Points, in no order, along strands that fork, close into loops and pass close to each other.
Two points are linked if the straight distance between their rows is under 165. Some points are linked to none.
Ber: [  6  10  -1  27   8  -7 -47  12  10 -24  54  24 -13 -13  30 -46  21   4
 -31 -22  12 -13  47 -35   9   4  25   4  -1 -16  24  20 -28 -18  62 -19
 -19 -20  34  19   6  13  -4  -4 -17   3  16  -1   7  22 -24  23  14 -40
  20   0 -55  22]
mopu: [-22   8 -12  30  -5  -9  -4  50  -3  31  63  -2  29  10  39  42 -19  -8
 -26 -36   8  47  28  -5  41  -5 -24 -27 -14 -21  -4 -30 -15 -11 -32 -25
 -13 -14 -13 -46  24  -5   6  49   9 -21 -29 -36 -17  16  -2  18  31 -10
 -17  16  10 -12]
dufo: [-29  16 -22 -30  -9  -6  12   1 -50  16  14   9  -3 -22   0 -19  21 -21
  -7  -6   4  49   5  -5 -36 -14  21 -29   0  -3  -4 -37 -35 -19  -3   4
 -21 -20  16   2   6 -12  10 -32  38 -17  -2  -4 -11 -32  19 -15  69  15
 -39  41  40 -30]
Rivi: [-27   8 -19 -24 -35   1 -15 -11  -1  13 -32 -45  11  24 -20  38 -18   7
  12  -8   5  13 -35  14  11 -12 -12 -35  19   9 -30  -2  20  -2 -11 -18
   7  27 -24  28 -17 -25  25  10  23   1  40   3 -41 -22  68  24  10 -15
  -3 -10  28   1]
kuz: [  2 -19  25 -36 -11  34  -4  56 -16  12  36  31  -8  -1  20 -26 -27 -15
  27  -6  28  18  16  11 -35   2  18 -19  39   6  28 -23  37 -14 -18  38
 -32 -33 -41 -48  32  -7  14   1   7 -11 -29 -53  11 -23 -13   1  15 -10
 -32  -1 -18 -54]
dil: [-13  -3   8 -38 -30  31 -16  27 -44  24  17 -21  27  -2  24   5 -17  12
  31 -22  -2  25   7  21 -32  -4  -3 -17  39  -9   3 -37  43 -12 -41  16
 -14   1 -18 -23  21  -7  33   1  26 -14 -16 -32 -28 -25  17  22  24  -6
 -49  -9  13 -35]
Nugep: [ 28 -58  48  22  29  15  -6  -1  19 -26   2  -7 -10   1  21 -10 -32 -22
 -22  20  47 -15  37 -51 -23 -29  25  11  13 -27  15  10   8  -7  80  -8
 -17 -26  14  29 -34  17 -25   7  -1  -6  -2 -43 -22   0 -28  37 -28   8
  46 -35 -55 -25]
tabo: [-25  -1  -6 -27 -29   6 -31 -33  46 -34 -43 -35  -8  34 -19  18 -50 -13
  39   3   9  -6  -3   3   1 -25 -12 -33  26  -4 -24  50  18   2   6 -23
  34  30  -7  37 -36  -5  53  16  11   9  45  26 -16 -10  55  40  -2 -38
  -5  -5   9  18]
rer: [-12   7   0 -29 -18  -9 -12 -65  55 -60 -43 -31 -23  31 -20  -3 -23 -22
  33  30  12 -32  -5  13 -27 -14 -10  -5  20  -3 -19  62   6   9  38 -12
  46  13   0  34 -35  -3  36   8   5  16  23  27  17  -1  25   3 -24 -20
   6  22 -12  12]
nezeg: [ -7 -65  -2 -13 -23  17  10  31   0  45 -19  40 -31  45 -14   0 -18 -15
 -48  -5  11 -10 -22   7  28  -3  18 -29  -5  59  15  22  14   3  -6   7
 -27  10   0  13  14   2 -29 -65  45  -2  30  -7   0 -37  31  23  36  15
   8  -1  27 -34]
Tatu: [ -8 -18   8  -3 -28  42 -67  34  45 -50   4  37 -10   4   2 -16 -23  36
 -43  -7 -18  -3  13 -66  49   7  29  29 -70  -2   2  -4 -49 -11 -39 -29
  17  28   7  32   6 -12  13  -1 -33 -31  19   1  11  17 -21  -3   7  -8
  -4  30 -13  33]
tafi: [ 24 -42  18   7  41   2  14 -14  44 -14 -40  -8 -30   7  -7  17 -31 -37
  -9  26  36 -26  25  10 -25 -10  -7  16  39  -5 -17   7 -19  20  67 -32
  -1 -33  -4  18 -12  12 -39   4  26 -11   9 -44 -14 -12 -21  44 -23   5
  43  22 -46 -34]
das: [-23  44 -43 -17 -21 -22  14 -34 -36  -9  -8 -29  20  -7 -22  12  21 -23
  15  16  32  29 -11   5 -17   3  -8 -39  10 -13 -30 -27 -51 -22  10 -17
  -2 -24 -13  17 -12 -26   4  19  37 -16  14 -11 -25 -10  39 -11  45   8
 -13  47  12   2]
Zirup: [-25  39   0   6 -37   5  -5  25 -40  -7   7 -19  20  -6   3  15 -10  17
  26 -11   6  54 -39 -11  27  -8   1  13 -45  -3 -10 -57 -11 -15 -61   0
  -3  12 -27 -32  -4 -22  12  27  -8 -19 -23 -18 -13   7   0  -6  17  -2
 -25  17  51   9]
Rabet: [ 14  12   3 -19 -22   3 -13  36 -40  41  -6  -8  -7   0   1  24   3  -6
 -34  10  26  54 -66 -10  28  -9   2   5 -55  -6 -48 -33 -14 -60   3  11
 -41   8  -9  -3 -35 -42  -8  -5  -5   0  11   0  -2   5  20  -8  24  31
  42   2  21   4]
Tunu: [-25   3   2 -19 -23  20 -34 -36  16 -36   1 -13  -1 -10  -4 -31  -9  28
  20 -16 -40   2  10  -5 -24 -20   8  15 -15 -15  16  23  -6  10 -12 -10
  27  33  21  -7  -6  16  22   4 -16 -16  25  37  -6   6 -11  31  -5 -32
 -15  -5  18  18]
Begi: [-38  32 -29   1 -16 -23  29   0 -55  16  25 -21  17  27  14   9  13  21
  19 -15   4  31   3  45  -3  12  -2 -36  17   7 -12   4  -5  17 -56 -27
  -2   5  13 -14  69  -6  14  -4  39 -30 -16  26   1 -19  38 -16  62  -6
 -72  27  21 -12]
rego: [ 12 -30  17  38  20  -5  35  40  13  63  39  34  35  28  20  51 -22   0
  11 -34   3   0  26  -5  13  21  -7 -55  37  15  21 -12  52  -2 -49  -6
 -23   9  17 -24  71   2   0  30  22 -12 -13 -28  34   2  60  17  29   0
 -31 -18  -3 -27]
rov: [  1   3  -9  32  27 -15 -15  -1  -8  -7  53  -4  -4   2  30 -28   6 -16
 -30 -27  17  13  59 -16   4   0  -8 -26  23 -14  -3  36  -7   6  80 -41
 -20 -41  33  12  21  11  -9   9  14  -2  16 -21 -13   3   4  32   5 -46
   4 -16 -34  -2]
mafeb: [-32  19 -21  20  -4 -49  52  25 -45  33  12  -1  -6  13   6   5   8 -12
  -5 -18   9  52 -15  44  27   5 -12  -4 -27  12 -32  10 -16  12 -80 -13
 -10  10  12 -20  61   6 -15 -22  16 -17 -16  43  11 -18   5  -8  81  -1
 -46  38  25 -15]
kizi: [-44  19 -20 -14 -24   4   5  -1 -19  -7  22  -9   0  44 -12  -5  -3  -2
  20   4  15   8  -1  20  -9 -11  -3 -13   9   1   2  21 -15 -14 -40 -42
   8 -14   6 -11  61 -23  47   7  48 -27   2  23  11   0  17 -20  69 -28
 -59  34  -1 -14]
nud: [ 22 -14  14 -31 -15  33 -46  29 -19  18  -8 -11  -1   8   6  -3 -15  15
 -41   4  13  46 -43 -48   8 -17  25  -4 -44  -9 -24  -9  19 -55  -8  -3
 -43  29 -30  14 -41 -38  19 -10  12 -11  19 -25 -28 -14  44   9  35  28
  23  -6  -8  17]
bufos: [-25  11  -4 -11 -22  24 -16   6 -17   7  49  10 -15  -2  16 -61  17   3
  -7 -34 -24  -4  38  -3 -36   9  26 -20  16  22  11  20  15   5  15   5
 -11 -19  31  -8  41   4  19 -41  -3   2  12   5   6  -9   4  21  39 -40
 -32  -2   5  -9]
Geg: [  5  51  11 -42 -19   6  14 -19 -14 -27 -25  19  13 -41 -26 -20  18 -13
  59  40  -2  -6 -15 -22 -22  14  17  17 -17   3  18 -62 -29 -12 -11  44
   8 -17 -24  -6 -21 -11  10  16 -10  10 -15   4  13   7 -23 -50  -8  14
  -3  19  27  -7]
Vip: [  0  -7  11  29 -14   0   2  37  51 -23 -19   7 -14  11 -28  38 -10  16
   2   4 -24 -28   9 -13  80 -10   6  33 -44  25  10   7  14  14 -68   4
  22   6 -22  -7  23   4 -24  -3 -33  34 -25 -25  14  23 -15 -36 -34  24
  21  -5   6  20]
mupam: [  2 -47  42   4  -7  28 -15   4  36 -46  20  25 -34  -7   3  -1   1  21
 -32 -23 -21 -47  48 -30  15 -12  23  12 -23  -6  34  21 -25  28   6  -4
  17  14  42   9   8  34 -31 -39 -26  -3  -1 -10  -1 -10 -52  22 -46   5
  16 -32 -46   0]
Gor: [-10  -7  13  47   3 -20  25  56  11  56  44  23  29  30  20  51 -20  -8
 -12 -19   3  32  13 -16  49  -3 -10 -30 -17   1  12 -23   9 -10 -80 -10
 -26   6  -2 -37  62   5   9  34   8 -11 -24 -31  15  14  26   3  41  -1
 -14   3  10 -17]
togi: [ -4  17  -1 -20 -18   1  -3 -32  27 -48 -18   0 -11 -25  -8 -41  41  16
  30  21 -36 -46   0 -25 -13  16  16  32 -41  13  35   5  10  18 -23  30
  28  26  10  -7  -2   8  19 -23 -45  33  11  11  43  -3 -16 -39 -37  27
  -2   2  12  37]
fofom: [ 13 -26  11  -6 -20  32 -55   4  21 -13 -20  17 -20 -23  -1  -1 -11  47
 -37  -3  -6  14 -36 -28  24 -15  44  36 -32 -11   3  -1 -32   0   3  -2
  -2  53   6  36 -48   6  -1   1 -25 -21  32  44 -20  16  -5  32 -16   1
  55 -20  -7  12]
diru: [ -7  22  -3 -37 -41   6   6   2 -16   8 -62  21 -20 -45 -30 -17   1 -15
  11  21  16 -15 -48  22 -35  14  -2  29 -15  -6   4 -22 -65  -2  16  39
   4   3   8  14 -35  -6  -3 -29 -34 -20  36  74  30   7 -34  -3   6   6
  50  25  42  -4]
kegap: [ 17  21 -15 -27  -5  -8  -8 -31  13 -33 -29  -7 -15  14 -16 -46  45  14
  12  45 -33 -40 -32 -25  27  30  19  25 -48  15  20  16  11  -8 -12   3
   9  32  26  22   6 -22  10  -6 -34  34  23  32  37   6  22 -38  -5  20
  17  -2  -1  48]
Tilo: [  5   9  10 -39 -16   4  21  36 -19  42 -44  33 -24 -32 -23   9  -3 -21
 -14  16  24 -14 -38  41 -14   1  -5  24  -2   3 -13 -26 -48 -17  17  44
 -13 -30  -3   4 -24  -2 -23 -28  -8  -7   8  35  11   1 -58 -12  -4  25
  50  10  19 -29]
lipa: [ 24  16  30 -51 -18  15   1  10   6 -23 -28  13 -18 -30 -18   1  -3  -4
  33  47   1 -22 -26  -9  -6   9  23  25 -28   6   3 -43   0 -22 -27  45
   4 -28 -36 -12 -11 -14  -3  11 -11  20 -31 -22  25   4 -46 -59 -24  39
  17   3 -19 -12]
vap: [  4  -5  -5  13  37 -16  -2   1  10   4  23   5  -9  38 -10   5  11  22
 -22 -19 -33  -6  21  22  50 -10 -15 -12  -3  11  -8  49  32  30  -9 -31
   9  13  15   5  40   7 -21  -7  13   4 -13  21 -15  -2  19  -6 -10 -21
 -22 -27  -7  30]
fil: [  0 -49  29  11  18   9   1  -4   6  -6  20  27 -25 -24  18 -27  16  13
 -40   4 -25 -37  38 -33 -34  -7  35   5  -7   8  32   2   9  13  41  33
 -14   6  60  11 -11  47  -6 -49 -22  19   9  14   3 -10 -37  22 -38  12
  11 -61 -25  -8]
pume: [-13  -5   8   4   0  33 -16  35 -10  36  19 -12  56   6  17  23   0  11
  33 -44 -22 -26  23  37 -11  19 -35  -5  67  10  -2 -31  70  21 -44  14
   2  23   3 -14  44  19  24 -12  -5  19 -19 -20  -3 -17  37  16   6 -16
 -58 -21  20 -27]
bapi: [-24  12 -16   3 -24  10 -23  -8  34 -48  -9   4 -22 -14 -19  12 -27  -5
  16   3   9   3  13  15  -7 -12 -14  38  -2 -27   8  -9 -55  -7   0 -30
  34 -33 -21 -10   8   6   1  29  14 -25   6  -7  -3  16 -50  23   8 -32
 -10  55 -18   6]
zedi: [ -5  27 -13   3 -13  -3  29 -48 -10 -44 -35 -31  22  11 -23   7   2  -5
  40  -6 -20  -1 -45  28 -15   1 -30 -14  12 -15 -10   0 -23  22  16  14
  29  16 -24 -12 -51  -7  10  37   9  -9  -5  23  -8  -6  27  -2 -37 -21
  -2  40  34   2]
suda: [  7 -15 -33 -11  32  -4   7 -31  15  10 -15 -10  20  13   6  44 -11   2
   8 -26  -3  -3  -6  63 -29   9 -29  -9  63  11 -37  -3  43  55 -24 -16
  21  38  -8  -6  -9   4  13  12  29 -13  -4  -2  -6 -22  65  14 -36  -9
 -46  13  10 -12]
Gisuz: [ 29   6 -10  26  10  15  -4 -38  32 -12 -30   0  11   9 -21   5  24   1
 -20  14 -13 -44 -45  -2  -3  -1   6  12 -17  -5 -20  41   3  13  50  25
  20  41  19  52 -63   4 -15   9 -30  27  17  43  -4   3  17  -1 -66   2
  67  -9   3  26]
Dimis: [ 19 -13  17   2  31 -21  34  -2 -32  29  28  -8  -1 -16  37   1 -12 -14
 -25  17  22  29  26  -5 -36  -1 -34 -27  46 -13   4 -21  20 -17  62  10
 -21 -50  -7 -27  -7   5   6  23  10  14 -14 -28  -6   5   0   4 -20   9
  10 -49 -20 -38]
dus: [  6 -20  12  13  32 -14  12 -10 -32  19  10  -3  -3 -25   8  14   7  12
 -40 -12 -32  28  -3   7   4 -25  -4   2 -16  -8  -6   0   3   3  27   4
  -5   2  36  -1 -22  30 -17  -4  11  -4  -4  38 -22  -5 -13  33 -16   6
  24 -57  25   3]
Ditam: [  3   3 -13   5 -14  11 -18 -27 -15  10 -30 -52  41  12  13  34  -2  27
   8 -23 -11  11 -49  16  14  -5 -25 -29  16 -13 -49  -4  42   1   7 -13
   4  62  -8  17 -53  -8  -7  15   7   4  19   8 -68 -43  49  23 -30  -2
  11 -39  24  20]
fopun: [ 18 -14  25 -30  10  -8  32  38  25   7 -15  29 -25 -12 -16  31 -19  -4
  21  35  12  -7  -8  15  18  -3   3  18   7  16  16 -21   0  -7 -55  39
   2 -20 -48 -48  16   2 -11   9  -7  20 -45 -24  24  -2 -50 -45 -16  37
   8  14 -34 -29]
ruba: [ 31 -10  23 -26  44 -12  53  12   3  13   7  21  -4 -14   4  16   6  -5
   9  33   2   5   5  31 -25  -2 -27  18  27  -4   9 -13  40  -2 -12  51
  16  -9 -29 -45  -9  15   6  10 -17  31 -57 -10  21  -4 -35 -38 -54  40
   0 -20 -12 -17]
kilop: [  3 -23  26  -4 -34  31 -34  17  48 -66   6   9 -35   6  -5   1  -4  23
 -20 -17 -19 -56  39 -45  51   9  23  19 -43  -1  31  25 -40  12 -28 -23
  37   9  21  23  24   4 -25 -24 -35  -8   5 -23  11   5 -39 -15 -20  -1
   3  -1 -57  28]
Pivid: [ -8  36 -10  42  25 -52  52  -3 -43   7   6  15  -1 -32  -4 -25  35  -4
  30  -8  -3  10  15  40  17  20 -34  28   3 -10  21  12 -32  -5   7  -2
   4 -34 -12 -34  18  21 -22 -16  -2   4 -18  23  20  16 -71 -36  14   7
 -11  16   6  39]
sorul: [ 17  25 -32 -11 -23 -10 -14  -6  -3  -7 -42  -2 -25  20  -7 -33  31   2
  -4  41  14 -38 -51 -14  49  44   8  33 -48   7  -2  17 -34 -48   9 -19
   2   6   7  41   1 -42  -5  -5 -23  21  46  41  32  21  -6 -37  32  13
  38  27 -28  48]
Sapu: [-34  26  -4 -22 -25  -4  -4   1  18 -47  -3  -1   6  22 -32   7 -16 -13
  56  23   8 -19  16   3  -8  -5  12 -15   1   8  28  -2   8   0 -49  -8
  19 -24  -5   9  50 -17  54  23  11   6   3  -1  31  14  30 -23  26 -25
 -56  26   6 -12]
Viman: [ 19   6 -20  56  27  18  21 -54 -12   0 -22  -1  26  -5 -18  14  13 -12
 -24   5 -11 -36 -44  33 -51 -10 -22   4   8 -13 -28  45 -13  41  69  20
   3  33  34  20 -70  17 -17  13  -5  -3  18  48   5   5   1  -2 -64  -9
  56   1  14  17]
Giko: [ 21 -51  25   1  29 -14  30   4  -3  17   8  28 -26 -10   6   4  -8 -25
 -39  22   1  -7  30 -15 -10  -5 -16  -1  18  13  40 -24 -11 -29  49  16
 -11 -50  12 -22  12  21 -16  -7  19  10 -10 -22  17 -10 -45  -3 -13  25
  19 -34 -17 -34]
sov: [ 26 -37  22 -25  -9  36 -45   8  12 -12 -30  17 -17 -17  -4 -14 -14 -18
 -36  25  26 -12 -14 -51 -44  -5  39  18  -9   0   8 -33 -43 -44  33   3
 -18 -18 -15  17 -49  -6   0  -9  15 -21  18 -37  16   0 -35  -4  26  34
  37  29 -38  -7]
zud: [ -4  -1  -9  -8  15   7  21 -48  -1 -18 -16 -13  23  -2  -1   7  12  -2
  23  -6 -20  -4 -19  47 -48 -12 -22  11  41  -4 -18  -8  27  35   1  19
  32  32 -13 -12 -34  16  11  13  14  -1 -11   6  -7 -14  14  10 -59  -4
 -31  11  32 -10]
Puso: [ 16 -32  18   6  55 -34  57   3  19  34  13  19   3  -6  18  32 -10  13
 -24  -5 -20  19  27  18   9   3 -53  21  22  24  15  -8  50  12 -24  14
  22  11 -10 -46   4  19   2   8 -14  25 -37   6  21   6 -14 -19 -41  31
  -2 -33   7  -8]
suso: [ 10 -51  34  17  24  47  -5  55  23  55  21  23  50  21   4  38 -23   5
  16 -48 -24 -33  25  19   8  26 -29 -14  47   3  18  -5  75  18 -47   1
  -4  36   8 -16  65  11   0  -6   3  -1 -14 -18   3  -4  37  28  19  -5
 -46 -36   1 -20]
nabi: [ -5  21 -41   9  11 -36  13 -47 -47  12  14 -48  24 -12  13  16  23  -2
  -7  -4  11  32   3  16 -10   8 -15 -65  26 -13 -39  -1 -19  13  39 -37
 -10 -22  16   0  -3   2 -16  18  33 -24   4 -15 -32 -18  31   4   5  10
  -8  -2  14  14]
Muga: [-14 -17  12 -13   3  -1   6  -2   3  -4  14  21 -39 -33  10 -51  23  -1
 -11  -5 -28 -31  37 -10 -58   3  33  -4   7  23  31   7   5  17  24  32
  -5 -21  45  -8  22  35   0 -59 -12  11   4   7  14 -26 -42  11  -1  -1
 -21 -20   0 -19]
pumez: [-28  39   1  12  -9   9   8  -2 -16   2  54 -15  -5   8  26 -69  25  14
   3 -40 -32 -21  34  32 -23  15   6  -2  42  35 -25  42  39  23  14 -14
   1  -8  19 -23  39   5  15 -29 -13  21  -4  32  15   5  -4   1  12 -46
 -28 -33 -20   4]
selaz: [ 23  -4 -24  -2  24 -40  50  11  17  44 -11  22  -6  -6  -1  68 -13 -13
  -3  11  20  13 -15  34  35  16 -48   0  33   7 -25 -18 -24  -1  -5  -2
   2 -20 -26 -22 -14 -12 -24  43  21   6 -20   3   4  21   0  11  -7  11
  27  26 -16 -16]
Kufe: [ 11 -38  21 -10   3  37 -56 -28  41 -22 -14  11  -6  -2  -5 -26 -21  25
 -46  -5   7   4  -4 -53   4 -13  55   2  -2 -22  25  16 -21   4   9 -19
 -16  61  19  70 -40   9  12   0  -8 -16  45  14 -42  -1  10  44  -6   3
  34 -18 -37  -2]
gefu: [  4  13  19 -27  15   6  34  -2 -31   3  -2   6  24 -30  13 -17  16   0
  33  14  -6   5 -15  34 -59  -7  -7  15  35 -17   1 -29  45  10  -2  52
   8   3 -21 -33 -35  20  11  -3  -6  20 -41  -4  -7 -11 -31 -14 -49  16
 -27 -23  14 -21]
Vob: [-23   7 -16 -27 -47  -8  -2  26  -1  39 -31  -8 -15  25 -14  27  -7  18
   9   4  20   8 -62  25  48   0 -18   0 -38  10  -6  -6   7  17   5   9
  13  18 -17   9  -9 -22   1 -14 -19   6  43  27 -22  14  34   8 -10 -25
  11  12  54 -13]
pemu: [ 13 -26  30   0   0  25 -53  33   2  -7  22  28  -8 -22  17 -12  -4  42
 -41 -25 -23  30   0 -51  31 -18  39  28 -48  -6  10 -20 -11 -19 -15   0
 -15  30  14  12 -15   4  -1 -12 -22 -24   1  18 -12  13 -22  20  -4   5
  16 -24  11  20]
satub: [ -4  21 -13  30  45 -30  32  -7 -16  17  53   0   5   5  46 -20   7   7
  -4 -39  -9  -2  51  57 -11  34 -39 -18  53  32 -21  30  42  62  -4 -17
  12 -10  13 -44  32  25  10 -11 -11  15 -22  14  32   6  20 -12 -23 -26
 -48 -14  -2   7]
Per: [ 12  19 -49  15  26 -36  20 -58 -27   5  -8 -43  26  11  12  26   3   1
  -3  -8   3   5 -21  64  -5  27 -33 -58  33   6 -53  16  -1  47  15 -30
   1  11   6 -11 -19  -6 -13  12  28 -26  -8   9 -22 -30  67 -16 -33   7
 -18   5  13  19]
vunur: [ -1  49 -35 -22   2 -32  66 -11 -65  18 -24  15  31  -8 -16  16  27 -25
  19  17  20  28 -17  49   3  20 -26 -28  14   5 -35 -35 -68  -2  -6  15
  -7  -9  -4  -7   0 -11 -35   3  24 -17 -12  30 -11 -18  16 -21  21  18
 -12  30  32 -17]
zag: [ -8  13  -4  -3 -10  -7 -12 -50  61 -73 -31 -33 -22   8 -16  15 -18 -21
  46  24   6 -26  17   9 -29 -11  -9  30  10 -30  -2  18 -17  15  38 -13
  49 -11  -8  18 -14   4  -4  32  -3   3  -8   0  16   7 -15   9 -27 -27
   4  40 -20  -5]
risop: [ -3 -21  16  -8 -15  36 -40  51  26  -9  37  12   1  18  17  -4 -34 -28
   3 -12  23   6  27 -22 -11  -9  16   1   1  -7  13 -28   3 -14   8  -4
 -15 -41 -36 -26  16 -22   3  29   7 -28 -23 -66   1  11 -14  17  16 -25
 -16  20 -13 -38]
Muman: [  6 -15  -8   5  31  -4 -12 -46  18 -19   0 -19 -16  14  -9 -18  -4  -6
  -6   8   8  -9  28  -3 -30 -23   2  -4  23 -11 -16  47   2  27  61 -49
   2 -16  28  28   8  10 -14  -7  28 -16  23 -13 -26  -4   9  27  -5 -24
   1   2 -37  -6]
bop: [ -7  13  -4   4  -3  17 -33 -49   4   2   8 -35  19 -31  30 -35  -8   3
  20   2  19  15  15 -48 -78 -21  37 -17  33 -26   6  -6   4  11  56   1
 -17  19  10  27 -40  11  21  29 -20   3  40 -21 -24  17  17  47   6 -16
   0 -19 -13 -22]
Mipa: [ 21 -28  21 -35  14   9  27  16 -20  48 -30  20 -27   0 -22   5  -5 -17
 -40  27   9  -8 -29  17 -20  -9  -4  -6   9  17 -16  -6 -10 -26  25  32
 -26 -33   0   1 -23  -6 -14 -31  15   7   3   6  -2  -6 -26   1  -9  42
  50 -24   1 -29]
Dovan: [ 25  36 -36  24   3 -14 -36 -26 -14 -18 -10  -4  -3 -19   8 -36  43   3
  14  29   8 -14 -18 -21   1  33  18  40 -25 -36  31   1 -49 -48  34 -17
  -1  -6   2  27 -12 -16   3  25  -7  -2  17  25  25  27 -28 -15  34  -2
  23  27 -32  65]
zudog: [ -1  -2  -3  22  42 -37  36  10  22  18  43  11   5  -5  27  10  -5  -2
   0 -28  -4  11  61  20  12  14 -43 -11  46  22   7  -5  19  42   2  -8
   9 -23  -4 -45  29  20  -3  25 -27  19 -21 -16  26  23   0  12 -26 -21
 -11 -13  -2 -13]
luzel: [-22  -5 -16  11   2  -6   2  35 -26  29  47  37   8  -1  17  -6   3 -37
 -16 -13  14  38  28  -9  -7  -6   7 -35   1   1  17 -37 -28 -28  -2   7
 -40 -34   0 -32  13  -8  -1 -19  52  -6 -15 -38  14 -31   3 -15  59   6
 -39  48  24 -48]
Fab: [  4   3  -4   3 -40  15 -20   9   2 -12 -54   3 -22 -44 -16 -12  -5  22
  -1   7  -3   9 -64  -2  12   9   9  51 -50   2   4 -12 -53   2   7  15
  14  32   2   0 -35  -1  -7 -20 -55 -23  32  71  27  20 -16  15  -1  -2
  52  13  36  22]
pavet: [ 18  44 -19  27  13 -29  14 -34 -41  -7   4 -12   7 -15  -8 -31  54   3
  32  10  -5 -16 -24  10  -6  19 -12  20  -1 -26  10   6 -30 -26  43 -11
   3 -25  10  -5  -5 -11 -13   7  15  -2  -4  34  14  18 -35 -27  15 -11
   5  17 -13  52]
lopad: [ 32   5  13 -32 -11  26 -40   6 -43  15   3 -37  19  -9  16 -12   3  15
  11  20  13  22 -14 -44 -20   2   8 -21  -8 -23  -5  -3  70 -54  -8  27
 -41   6 -18  23 -20 -20  26  -4   3  20   3 -54 -35 -22  47  11  19  19
  -7 -31 -23  22]
Gav: [ -5  -3  15 -11 -16  28 -30  19  28 -24   7  -1 -15 -19   7  13 -35   0
  23  -1  13  18  14   0 -23 -20   0  30  13 -32   4 -34 -22   1  -3  -9
  12 -38 -42 -32  -6   1  -2  46   7 -31 -28 -33 -11  24 -50  19  -8 -15
  -9  26 -17 -30]
sol: [  3 -22  11  27  22 -29  12  17 -20  17  45  27 -19  34   8 -10  11   3
 -59 -19 -25  16  34 -13  69  -9 -11  -9 -34  14  21  34   0 -17  -3 -16
 -15  -9  31  -1  57  14 -26 -29  21   7   1  20   6  -5  -7 -12  40  -3
 -13 -17   4  14]
milu: [-28  32  -2   8 -17   1 -10  13  22 -22   7 -16  31  24 -27  12   0   7
  48 -11 -25 -25  11  13  17   2  -3   1 -13  11  25   4  41  18 -61  -4
  26   9 -13   1  47  -4  30  14 -15  14  -4 -11  17  19  33 -18  -4 -24
 -41   5  27  15]
siki: [-30  16 -22  49 -17 -23  27  13   0  -5 -16   6 -17  24 -26   1   5  14
  21   5   8 -13 -22  29  63   6 -19  47 -33  11  -4  38 -18  -9 -64 -32
  11  -4 -30 -24  47  -4 -18 -18  -8   6  -4  23  13  29 -45 -40  29  -7
  -3  37 -10  27]
nuvav: [ -1  12 -11  42 -18 -14  19  27   8  -6 -25  12 -19 -15 -31  24  -7   8
   7  10  -2   9 -29   4  77  -4 -13  44 -52  15  -8 -12 -33 -15 -43   5
  10 -12 -26 -19   4   1 -32  -8 -31  20  -7   0  12  26 -35 -17  -5  10
  29  24  27  23]
Bimev: [-18  26  -1  18   6 -32  36 -12  -6 -24  -2   4 -10 -17 -24 -40  50  11
  40  -1 -20 -23  10  16  -1  15 -14  35 -21  12  24  29  -1  18 -20  15
  22  -9  -7 -33  16  15  -6 -44 -30  19 -24  14  30   6 -55 -65 -17  21
  -6  15  17  29]
Gep: [ 15 -29  13  23  23  30 -52 -22  13   6  22   5  20 -22  23 -42  -8  11
 -40  -3  29  16  20 -73 -35 -23  64  -6  10 -25  34   9 -14  12  45  -9
 -42  40  21  56 -42  24  19   5 -15 -16  37  -9 -36   9   9  50   5   9
  23 -24 -40 -13]
neru: [ 40 -29  19 -16   0   9 -31  17  14 -13 -15  -4  -4  10  10 -16  -9 -33
 -17  30  28 -13   4 -83   5  11  44  -6 -24  15  20 -20  15 -51  25  15
 -24 -38 -18  35 -25 -30  -9   5   9   6 -15 -69   9   4  -2 -16  22  30
  25  -1 -36  -3]
sek: [ 30   6   2 -17   6  -9 -17  -2   5  10  -9 -20   6  12  -7   2  15 -19
   4  32  -4  -9   0 -67  16   8  37 -17 -21  19   7 -21  39 -32   6  19
 -23 -19   3  48  -8 -37   8   4   2  33  -6 -47  -8   2  39 -15   4  19
  15 -27  -1  12]
gup: [-44   7  -4  37  -3 -18  17  29 -20  26  22   3   2  25  -9 -16  -8  -2
   3 -32 -11  34  15  26  37   4 -10  23 -48   2 -11  38   0  16 -88 -28
   4   4  -3 -25  66  15  -6 -26 -21 -24 -16  22   1  18 -36 -19  67  -6
 -30  16  31   9]
Vaka: [ 21  17 -12  14   7   3 -10 -28  25  10 -42 -27  31  20 -10  20   8   0
  -6  -6  -6 -13 -48  -5  20   1  -6 -20  -3  -1 -42  30  41   5  34  10
  12  44  -8  62 -69 -27  -8   8 -11  28  20  17 -45 -21  57   0 -51  -5
  42 -33  14  30]
bifev: [  0  23 -19  18   8  -9  10 -61 -42   3   2 -47  42 -32  20   0   5  -9
  20  -1  15  13 -12  -5 -70 -13   1 -42  36 -34 -26 -17 -15  29  64  -6
  -7  -8  12   7 -48  13  -8  35  14 -11   5 -16 -28   7   6  18 -16   5
  10 -16  10  -4]
rizo: [ 32  -8   3   9  39 -18   6 -15  18  14 -14 -27  15  23  -7  34   8 -20
 -19  19  -7 -13   2 -20  19  -9   1 -15   8   4 -29  11  53 -14  33  10
   4  -2  -3  44 -32 -24  -9   7   3  31 -22 -24 -27  -8  42  -6 -51  11
  20 -52  -5  15]
bese: [-11 -21  10  20  15  -1  10  31  49   4   6  19  -2  32 -30  26  -3  15
  -2 -20 -38 -31  36  19  44  -7  -2  11 -15  23  19  34  30  37 -68 -10
  18  18  -3 -12  59  18 -14 -18 -22  13 -14  -8  12  13  -4 -17 -15   3
 -11  -9   1  23]

A tip is a point with one link. Name the tips that can be reached along the links from each point below, in the order of the rows.
Gor => mopu, Rabet, Viman, sov, Vob
gup => sol
Tatu => Geg, zedi, Dimis, vunur, luzel
rov => Ber, Nugep

A piece is two or more points that can be reached from each other along the links. Count, over all rows, the pieces, the separate loops (a circle has one, a figure eight two, a Y none), the forks (points with three links) and the tips (points with one).
pieces => 5
loops => 3
forks => 9
tips => 13

How many points has the smallest loop of links through each point below? Write - if it is on no loop.
togi => 7
zudog => 22
kizi => 10
Mipa => -
